A landscape with many peaks, sampled at points; each row gives a point and its height.
From any point a climber steps to the highest of the 6 points nearest to it. It stops when none of these is higher. Distance is the straight distance between rows; heights are no part of it.
nari: [169  74 129 138  97 130 117 123]  h=65.6
vib: [ 88 166 133 131 135 109 155 168]  h=74.6
gepog: [152  52 162 128  82 108 108 110]  h=68.1
Dabet: [111 114 161 132  93 120 153 134]  h=64.5
fup: [ 95 168 113 185 166 106 105 162]  h=61.1
pigu: [138 173 119  94 138 177 140 152]  h=30.9
Kozu: [147  57 174 119  91  85  76 122]  h=66.8
por: [ 96 130 150 127 113 112 162 140]  h=58.2
zonov: [113 171 111 198 173 132  95 148]  h=67.6
Nipi: [ 75 115 175 118 103 109 147 131]  h=48.6
dofe: [107 166 102 135 162 124 140 133]  h=65.9
robeb: [182  72 118 122 110 133  85 119]  h=60.9
bor: [140  71 124 143  99 117 153 102]  h=67.3
mes: [118  99 111 143 122 103 162 105]  h=66.7
rasom: [ 65 153 172 119 113 105 156 148]  h=47.3
Rem: [186 110 115 104 131 181  99  61]  h=39.7
Limi: [103  93 149 141 106  97 159 109]  h=69.2
Mik: [119  75 129 144 107  98 164  86]  h=68.7
Gog: [141 132 129 119 106 148 142 150]  h=40.8
befat: [108  69 180 136  82 111 129 104]  h=70.0
zoli: [116 179  93 137 187 131 115 112]  h=71.4
sop: [151  78 166 119  87 118 101 153]  h=66.4
Mupun: [104 112 180 127  88 126 143 149]  h=57.5
Reker: [132 104 162 123  90 131 136 145]  h=60.1
migi: [ 73 146 152 141 134  85 149 146]  h=56.4
nel: [132 120 120 128 114 131 152 127]  h=74.7
gemod: [113 172 132 107 120 150 153 173]  h=77.7
zuvu: [164 139 130 100 122 172 114 146]  h=71.3
Mudib: [143  94 123 132 100 129 154 114]  h=65.0
noz: [159 136 111  99 131 170 133 103]  h=30.5
ronam: [107 119 136 135 120 102 165 129]  h=65.1
bibu: [ 90 192 104 141 174 113 126 156]  h=56.0
Zenoz: [ 95 189 120 110 142 135 158 180]  h=41.9
kubat: [119 186 113 103 149 166 152 160]  h=41.2
linok: [ 70 166 148 157 147  87 127 171]  h=39.9
Lufer: [118  57 159 139  80 104 147  88]  h=69.9
Zokel: [131 131 117 129 109 136 155 139]  h=61.0
tav: [122 147  89 119 156 140 143 113]  h=59.2
Luda: [139 173 112  96 157 169 138  85]  h=52.9
moz: [122 163  96 105 161 151 140 115]  h=54.7
Gonu: [108 139 135 123 122 130 159 146]  h=46.3
Rupe: [111 193 102 125 186 142 121 111]  h=74.3
Tate: [168  66 155 109 100  90  75 137]  h=64.8
vuluv: [142 134 108 112 137 157 140 123]  h=41.0
Linik: [190  79 115  94 124 110  66 135]  h=53.5
toli: [ 93 104 123 156 135  75 149 104]  h=64.3
nolu: [136 132 150 114  95 142 126 166]  h=35.4
Ves: [127  82 165 137  89 113 144 114]  h=71.2
Fazo: [ 80 131 140 155 139  81 153 125]  h=61.6
ranel: [100  78 194 123  84 119 125 116]  h=68.5
zudu: [ 71 179 139 147 159  90 132 172]  h=33.7
Gozo: [122 101 146 132  90 121 149 129]  h=67.9
godar: [ 63 183 150 123 134  97 150 184]  h=35.0
Buv: [174 110 114 107 117 170 100 124]  h=35.7
bir: [ 84 179 133 191 163  95 102 169]  h=74.8
Zuvad: [109 189 113 200 179 136  89 156]  h=71.6
lapi: [173 133 133  93 122 158  86 162]  h=5.6
gif: [138 108  89 137 141 130 149  94]  h=50.6
sodid: [194  81 117 115 123 166  97  49]  h=35.5
fura: [147 155 120 103 134 183 131 131]  h=8.3
fori: [103 113 112 171 153  74 132 111]  h=63.1
zulot: [149 122  92 119 144 158 141  75]  h=46.0
senab: [129 151 115 115 131 148 147 144]  h=30.6
Musut: [ 94 151 120 201 160  97  97 145]  h=62.1
rotok: [116 190 102 150 197 138  94 111]  h=69.4
bofav: [198  75 110 106 123 136  71 117]  h=52.1
Bolen: [118 193 122  91 133 170 146 180]  h=43.1
Fila: [100 137 117 141 135 104 161 137]  h=59.8
fut: [113 159  96 177 172 109 110 135]  h=64.2
Negiv: [145 185 120  87 150 179 135 110]  h=43.0
Libi: [168 128 104 104 144 166 127  61]  h=42.0
Sabo: [179  84 133 122 103 119  85 147]  h=61.3
bigov: [105 129 105 164 153  85 136 116]  h=62.4
Pebup: [150 100 156 120  91 127 102 158]  h=60.0
Vas: [156 103  97 131 128 148 143  94]  h=47.4
bik: [175  79  95 137 121 148 136  72]  h=42.8
fafe: [176  93 120  91 123 101  64 152]  h=54.2
Vozab: [ 85 162 116 153 151  89 138 149]  h=51.1
mura: [162 101 106 116 117 165 130 105]  h=42.9
riz: [188 102 120 110 128 173  91 103]  h=48.2
dufo: [137 164  91 121 178 138 136  79]  h=67.4
Beb: [159  63 133 143  92 117 127 106]  h=67.0
Zogam: [154 107 126 125 104 155 127 139]  h=48.3
lukot: [ 64 177 157 133 136  85 145 158]  h=43.5
pado: [136 190 124  92 176 157 128  85]  h=59.6
kodu: [132  76 181 128  77 117 116 122]  h=69.5
ses: [174 109 129 107 114 136  77 160]  h=44.4
risob: [121 201 114  89 161 173 131 132]  h=47.5

Where does a climber stop that starts at each point below?
pigu -> Rupe
mura -> nel
nolu -> nel
Libi -> Rupe
fafe -> Ves
Pebup -> Ves
riz -> Ves
Linik -> Ves
moz -> Rupe
zulot -> nel

Call two points neighbours if one is among the 6 nearest of the other. Go from one point of each pair to the other, from neighbour to neighbour, staying as high as possible. Name the lowest point that can't be avoided.
gemod / bir -> Gonu
nel / vib -> Fila
zuvu / Ves -> Zogam
nel / Ves -> Gozo
bir / nel -> bigov
bir / Rupe -> rotok
